Points on a hilly landscape, in no order, each with its height.
A climber steps from a point to the highest of its 2 nearest points, and stops where none of them is higher. Distance is the straight distance between rows; heights are no part of it.
q12: [-22  -8 -20   9   9 -28  -6 -16 -41  -5   0  -1  24  17  51  36  12  25
 -34  -9  18  -6 -29  35]  (h 446)
q950: [-11 -43 -16 -11   4 -27  -4 -10 -23  -8  -8  -6  -7  18  43  32  12   5
 -43 -21 -11 -11 -16  21]  (h 485)
q756: [ -2  16  27  26   0  -7  -1  14  27  27  -5  10   5   6  24  13   8  22
 -16   2  25 -25   4   3]  (h 320)
q179: [ 11  -8  17  20  13 -29  19  14   2  -3  12  -4  25 -12 -37 -20  15 -29
   9   5  21  23   9 -20]  (h 334)
q926: [ 18 -11  11 -11   7  -3  10  30  16 -11  14 -13  14   7 -35 -27   1 -19
  17   2  33  -4  23 -13]  (h 374)
q614: [  7   4  42  33   8 -21   1  42  12  36  20  -5  15  -3  -8  19  -7  28
 -16 -11  20  -3  -2   0]  (h 347)
q836: [-18  45  -6 -30 -34   8 -32 -15  12  17  -4   0 -25   9 -13 -28 -36   0
  43  -1 -30  12  15 -30]  (h 451)
q730: [-27  11 -46 -17  11   3  -1 -11  -6 -25 -30  -3 -41  -7  28   5  22   8
  20  -4 -21   1  -5  -8]  (h 428)
q633: [-44   5 -36 -24   6  12   7   4 -22  -5   1  -4 -38  -3  22   2  -5  -1
   3 -16 -13  -7  -2  -4]  (h 478)
q573: [ 12  -9   8  30  19   8 -13   0 -18 -32   3   1  27   6 -41   7  -9  -8
 -11  -7  16   0  14   5]  (h 115)
q406: [-17  39 -14 -22  -7  -8 -42 -31   0  11  -1 -11   1  11 -21 -10 -28  10
   5  -8 -16  -1   7 -25]  (h 544)
q644: [ 52  26  33   0   7  22   9   9  14  29   8 -11  -7   0 -39 -19 -16  -6
  48  17 -49  21  12 -37]  (h 252)
q227: [ 44   1  29  -4  12  40  -1  33 -15  27  13 -16   8  -8 -49 -11  -2  -5
  51  22 -26  24  17 -38]  (h 276)
q304: [ 10  12  -7  -5   4   3  -2  -9 -12   6 -19 -18 -18   9  30  19 -10  -6
 -10  -1 -20  -5  31 -18]  (h 457)
q841: [  9   0  15   1  -8  -2  13  31  18   5   9  -6 -11   7  17  -1   7  -6
  -7  -3  43  14  29  13]  (h 262)
q666: [-19   1 -15 -11 -11  -9   6  -3  16 -32 -15  13 -23  15  42  18  -9   8
  21  -5  10 -20   5  23]  (h 339)
q717: [ -7  17   8 -17 -17  -3 -27 -12   1  19  -8  -7 -16  16   6  -7 -28  14
   3  -5   4  -7 -17   4]  (h 464)
q315: [-20  29 -50 -25  12  -7   8 -38 -20 -18 -12   9 -16  11  61  16  17   6
   9   8 -31 -17  -7  -2]  (h 377)
q630: [-11   1 -23  17   6  -7   2 -23 -15 -16  11   1  33   2  16 -24  23  -6
 -12  -6  27  -6 -21  -2]  (h 86)
q482: [ 23 -33  35  24  -2  31   1  51  -2  36  16   4  49 -18 -59  -9  -6   5
   5  31  22  37  11 -23]  (h 598)
q751: [ -7  12  24 -23 -41  10 -25  11  15  27   5  -5  -1 -13  -6 -18 -29  -4
  35   0 -14  20  16 -41]  (h 392)
q750: [ 20  -2  16 -21 -24  -7  -5   4   5 -32   5 -43   8  14 -18 -15 -13 -20
   7   4 -17  -1  12  -1]  (h 402)
q891: [ -9  -6 -18   8  28   0   2  19 -15 -31  -3  16 -32   7  16   9   4   9
 -10   6 -13 -27 -35  17]  (h 341)
q408: [ 29  11  27  -8   0  57  19  37   5  32   2 -32  10  -5 -53 -38   8  13
  59  28 -26   5  13 -56]  (h 304)
q920: [ -4  -3 -13   2  -9 -38   9  -5  -6 -31  -2   5  -5   5  12  21  20   0
   6 -44  22  11  14  17]  (h 299)
q123: [ 18 -11  22  28  -1  21   0  16  -6  32  19  -8  27 -15 -45 -17 -12   0
   2  26  40  24  -7  -5]  (h 521)
q767: [-18   0 -21  -3 -22 -26   3 -11  13  23   2   8 -42   7  -4   9 -14 -11
 -27  -6 -13   2  -4 -14]  (h 398)
q968: [ 18 -10  23  11 -18  -2 -17  -2  -9 -24  15   4   2   1  20   9 -14  -4
  18  18  -3  -2 -15   3]  (h 148)
q903: [ 10  -7  36  20  12   4  -2  25  -6  -9   5 -14  62 -11 -28 -32  18   9
 -13   6  17  -5  -9   8]  (h 87)
q78: [ 12  16  35  -8  -3   6   8  41  47  11  12  14   8  -3 -43 -36  17  -7
  33   7  -4  21  -6 -35]  (h 318)
q120: [-49  17 -38 -16  16 -17  10 -32 -21  -8  -2  27  18   7  66  37  12  14
   2 -15 -11 -27  -7  10]  (h 336)
q733: [-34   2 -22  -6  19 -17  16 -23 -24   5  11  26  21  -2  65  35  18 -19
 -24  -8  -8  -8 -12  -6]  (h 311)
q928: [  0   2   7  10  31  -1   3  25 -24 -10  -6 -15 -33   0  -6 -10  -8  13
  17  22  -6  -8 -22   3]  (h 302)
q168: [-29   6 -50 -36  -9   3  -9 -53   1   9  10  12 -19 -16  51  42   6  -6
   6 -28  14 -14 -16  15]  (h 171)
q537: [  8  11   1 -10  -8  23 -28 -16  21  23 -26  29 -22  11 -27 -24 -40  13
   6  20 -10   9  10 -13]  (h 303)
q838: [ 16  -5  29   2  -5  -2  14  25  13  24  34 -20  -9 -15 -41  -6 -13  -1
   7  26  -7   4  -9 -19]  (h 200)
q421: [ -5 -28 -58 -26 -16  -5 -10 -34   3  -6  -3   4 -53  30  52  12 -10  -5
   2 -37 -23 -16 -13 -18]  (h 291)
q118: [-13   0 -17   9  -5 -20   1 -25  11 -10 -23  16  15  -5  37  23  27  15
  -9 -17  -5 -38 -16  16]  (h 300)
q115: [-26 -23  -8  25  20 -24  14 -17 -20 -26  -3  17  35 -13  19   0  19  10
 -42 -18  -4 -11 -29  40]  (h 376)
q605: [  7  18   2  -3  21  15   0  20   7 -11  -2   9  12  -4   2  -6  15  -4
 -14   2  19   0  15   7]  (h 243)
q122: [ 23  25   4  17 -14  14  -5 -16  29  22  -8  17  -9   6 -42 -30 -11  -5
  17  22   0  25  -4 -15]  (h 253)
q624: [ 14 -31  37   7   4   7   2  31  -2   0  39 -10   8  -1  11  16 -26 -15
  -2  12  -2 -12 -12   7]  (h 163)
q780: [ 22  13  45 -23 -23   7  -4  32  29  34  17  15   9  -1 -30 -20 -14   5
  44   4  -9  19  13 -27]  (h 352)
q64: [  8   4  -7  18  14  -9 -14 -31  -3 -14 -30  20   1 -20 -12   6   1  -8
 -16  11  -6   8 -23  23]  (h 38)
q674: [ -3 -10 -10  -6  19   0  -3   8   3 -24 -44   1 -23   6  33  -4  15  17
  -5   0   8  -9  -9  24]  (h 379)
q837: [  2  10  18  -6   1 -12  29  51  24   6  13  -5  20  -5 -69 -12  14  16
  30  20 -19  17   7 -42]  (h 278)
q905: [ 22 -13  -9  33  15  -2 -13  -6 -28 -32  -2  -8  -1  13  -3  22 -22   1
  13  -5   2  -3  -7   8]  (h 131)
q186: [  6  13  15  23 -24 -14  -1   9  29  10  -7  17  -1   9 -29 -33   8   2
  10  16  26  36  -4 -12]  (h 259)
q628: [ 21   4   6   4   7  13 -15  32 -15   8   8 -17   7   2 -25  -8 -24   5
   1  19  30  30  -6  -2]  (h 472)
q519: [-23  15 -16 -16 -12   2  -7 -31  -8  -8  -5   0 -21 -15  55  33  31  -4
  -2 -13   4   9 -20  34]  (h 184)
q881: [ 12   7  37   7  -5   1  24  30  11  16   1  21  13 -20 -33 -32  21  -1
   6  18  10  30   5 -15]  (h 295)
q468: [-12 -23 -30  -9 -17 -35  11 -34   2   1  -6   6 -36  11  14  36 -16 -12
 -22 -24 -18 -18  10  12]  (h 463)
q339: [ -9  -4   6  13   1 -29  14  26   1  -8   6   6  -9  -8  17   4  23 -20
   7 -21  15  29  13  -3]  (h 280)
q479: [-11  -1 -29 -16  -5   0  -3 -27   6  30 -15  -5 -57  -1  34   4   4 -23
  -9 -12 -30   4  -7 -14]  (h 351)
q274: [ -6   0 -22 -29  -1  11  -4 -46 -15 -40 -16  18   5 -15  70  27  25   3
  -7 -19  -5 -22 -26  50]  (h 195)
q465: [-10  10 -30   8  -4  -3   0 -25  -9  -7 -27  12 -11  -7 -21 -19  10 -14
 -11   7  -6  15 -16 -12]  (h 55)
q38: [-26  -6 -17 -18 -15  -4   7   0   3   6   8  11 -40  16 -26 -17 -19 -13
   0  -5  -3   5  20 -10]  (h 335)
q290: [ -9 -11 -23  -5  11  30   3   8  16 -25  -5  10   5  -9  21  22   7 -12
 -23  -8  13 -16  23  23]  (h 226)
q492: [ -4  -8  12  33  21   0   8  -5  -2 -11 -36  22  21 -20  28  14  14  16
 -45  16  16   1  -6  56]  (h 13)
q965: [ -1  -8  28  59  29  10  30  18 -11  -3  21 -15  65 -18 -12 -24  24  13
 -20   6  29   3  -9  20]  (h 74)
q331: [ 55   6  29 -14  -6  11 -12  14  -3  -7  27 -56  18  10 -19 -19 -11  -4
  19   9   1  -5   3  -3]  (h 371)
q858: [ -3   2  12   8   6  28   0  -6  -2  26 -33  -4  -6   5   7  -7 -11  -1
   4   2 -10  -9  39  -8]  (h 414)
q974: [ 13 -13 -13 -19  -2  17 -14 -24   0 -44 -19  -2   3 -19  28   7  26 -24
  -8 -23   0 -22 -20  35]  (h 205)
q442: [ -4  -6 -27  13 -14 -13   0 -35  -2 -10 -14 -12  -2  11  10 -18  23 -24
  -9 -18   5   4  -6  -5]  (h 72)
q925: [-34  20 -12 -18  12   9  13  14   4  12   4   1 -22 -13 -22 -23  -7 -23
 -21  17  -1  -1  11 -16]  (h 373)
q17: [ -3  15  12  13 -18 -13  -7 -30  15   7  -1  24   4   8  40   8  -1   9
 -14 -16  19 -20   2  18]  (h 292)
q671: [ -9   0 -54  -9 -10   2  11 -36  11   1 -13  -8 -66   7  48   7 -13 -20
  18 -20 -43  -2   6 -19]  (h 322)
q185: [  6   6   6  15   5 -43   2 -14   1 -28   9   6  34   1   9  19  35   7
 -14 -48  10   0 -14  35]  (h 321)
q863: [ 12  -5  14  -7 -10  46  15  45  22  42  29 -27  14 -10 -65   5 -14   7
  26  50  14  13  20 -36]  (h 401)
q289: [  4  -1   0  -8   6 -15  26  -1  -4 -14   8  -6 -12   4  -7  23 -16 -11
 -20   0 -20  -8  36   6]  (h 512)
q484: [  2   2   6  16  -1   8   1 -30  -9 -15 -21  -2   7  -3   6  -6  14   6
 -35  19  -5   3  -2  41]  (h 25)
q207: [-31   6 -17   8 -19 -30  -9 -45  -1 -13 -25  16  21 -23  18  26  26  25
 -21 -16  12 -11 -26  42]  (h 274)
q77: [-11 -35 -18  30  18 -17   2 -30 -41   0   1  20  41  -3  45  22  22  32
 -53 -24  12   5 -40  47]  (h 413)
q126: [  0   6 -12  -1  -9   0   5   8  13   3 -11  19 -35  35  37  24 -20  20
  14  -7 -24 -33   1  -3]  (h 294)
q532: [ -7  34  11  -2  -9 -17 -24  10 -16   4  15  19  -2  14  -2  -5  -2  22
   2 -21   0   2 -27   7]  (h 416)
q187: [ 19 -17   7  26   7   8 -16 -13  -1  -9  -8  -5  49   5 -10 -17   7 -10
 -21 -14  25  -9  -5   1]  (h 101)
q154: [  3  10 -20 -15   8  34 -11 -17  11  13 -44  10 -31  -4 -11 -25 -17  -4
  16  -3 -10  -3  37  -9]  (h 365)
q218: [ 27 -24  21  -8  14  17 -14  13   6   6   4 -14  13  11 -37 -10 -36  -9
  29  17  21  13  21 -22]  (h 423)
q267: [ -1 -21  39  -7  10  -7   3  36  -8  24  44 -24   1 -10 -20   1 -32 -12
   5  14  -6 -23   9  -8]  (h 179)
q92: [ 35  15  31   3   4  -5   7   5   6  17  13 -19 -18   3 -25 -20 -20 -11
  17  33 -28  18  11 -18]  (h 225)
q84: [-49  18 -14 -26   9  17  -7  12 -16   0  14  -2 -16 -22  -7  -3  -7  -5
  -3   0   3 -25   6  -1]  (h 427)
q580: [ 16   0  19 -23 -14 -12  -2 -20  20 -22  -7 -12  -9  14  -6  -2 -25 -29
  -9  15 -24   3  26  10]  (h 445)
q790: [-17 -46 -34 -23  -7 -28  -4 -43 -27 -20  -6   6  -5  24  24  27  -3   4
 -21 -33   5 -13   9  26]  (h 538)
q176: [  5  16  12  27 -13  -5   0  23   2  16  37  11  -6  15 -17   6   9  11
 -10 -15   4  -3  -9 -10]  (h 378)
q332: [ 22  -4   3 -26 -29  59  16  40  23  47  31 -23  -5  -7 -60 -27  -2   9
  44  31  -6  18  20 -60]  (h 348)
q918: [ 18 -31  32   8   7  31  17  35  -8  34  23 -24  26  -4 -71  -7 -14  24
   5  40   0   0  23 -17]  (h 484)
q291: [-13 -11 -22  -8   8  15 -10  -1 -11 -47 -17   0  17 -23  18  25  22  -9
 -20  -1  11 -17 -17   9]  (h 214)
q556: [ -1 -15   8  14  19 -43   4   0   2 -28  -9   7  44  -9  -1  -1  28   6
 -37 -14   9  12 -15  42]  (h 344)

Where does a climber stop that starts at each point below?
q186 | q406
q122 | q289
q17 | q406
q187 | q482
q92 | q482
q837 | q406
q179 | q482
q920 | q790
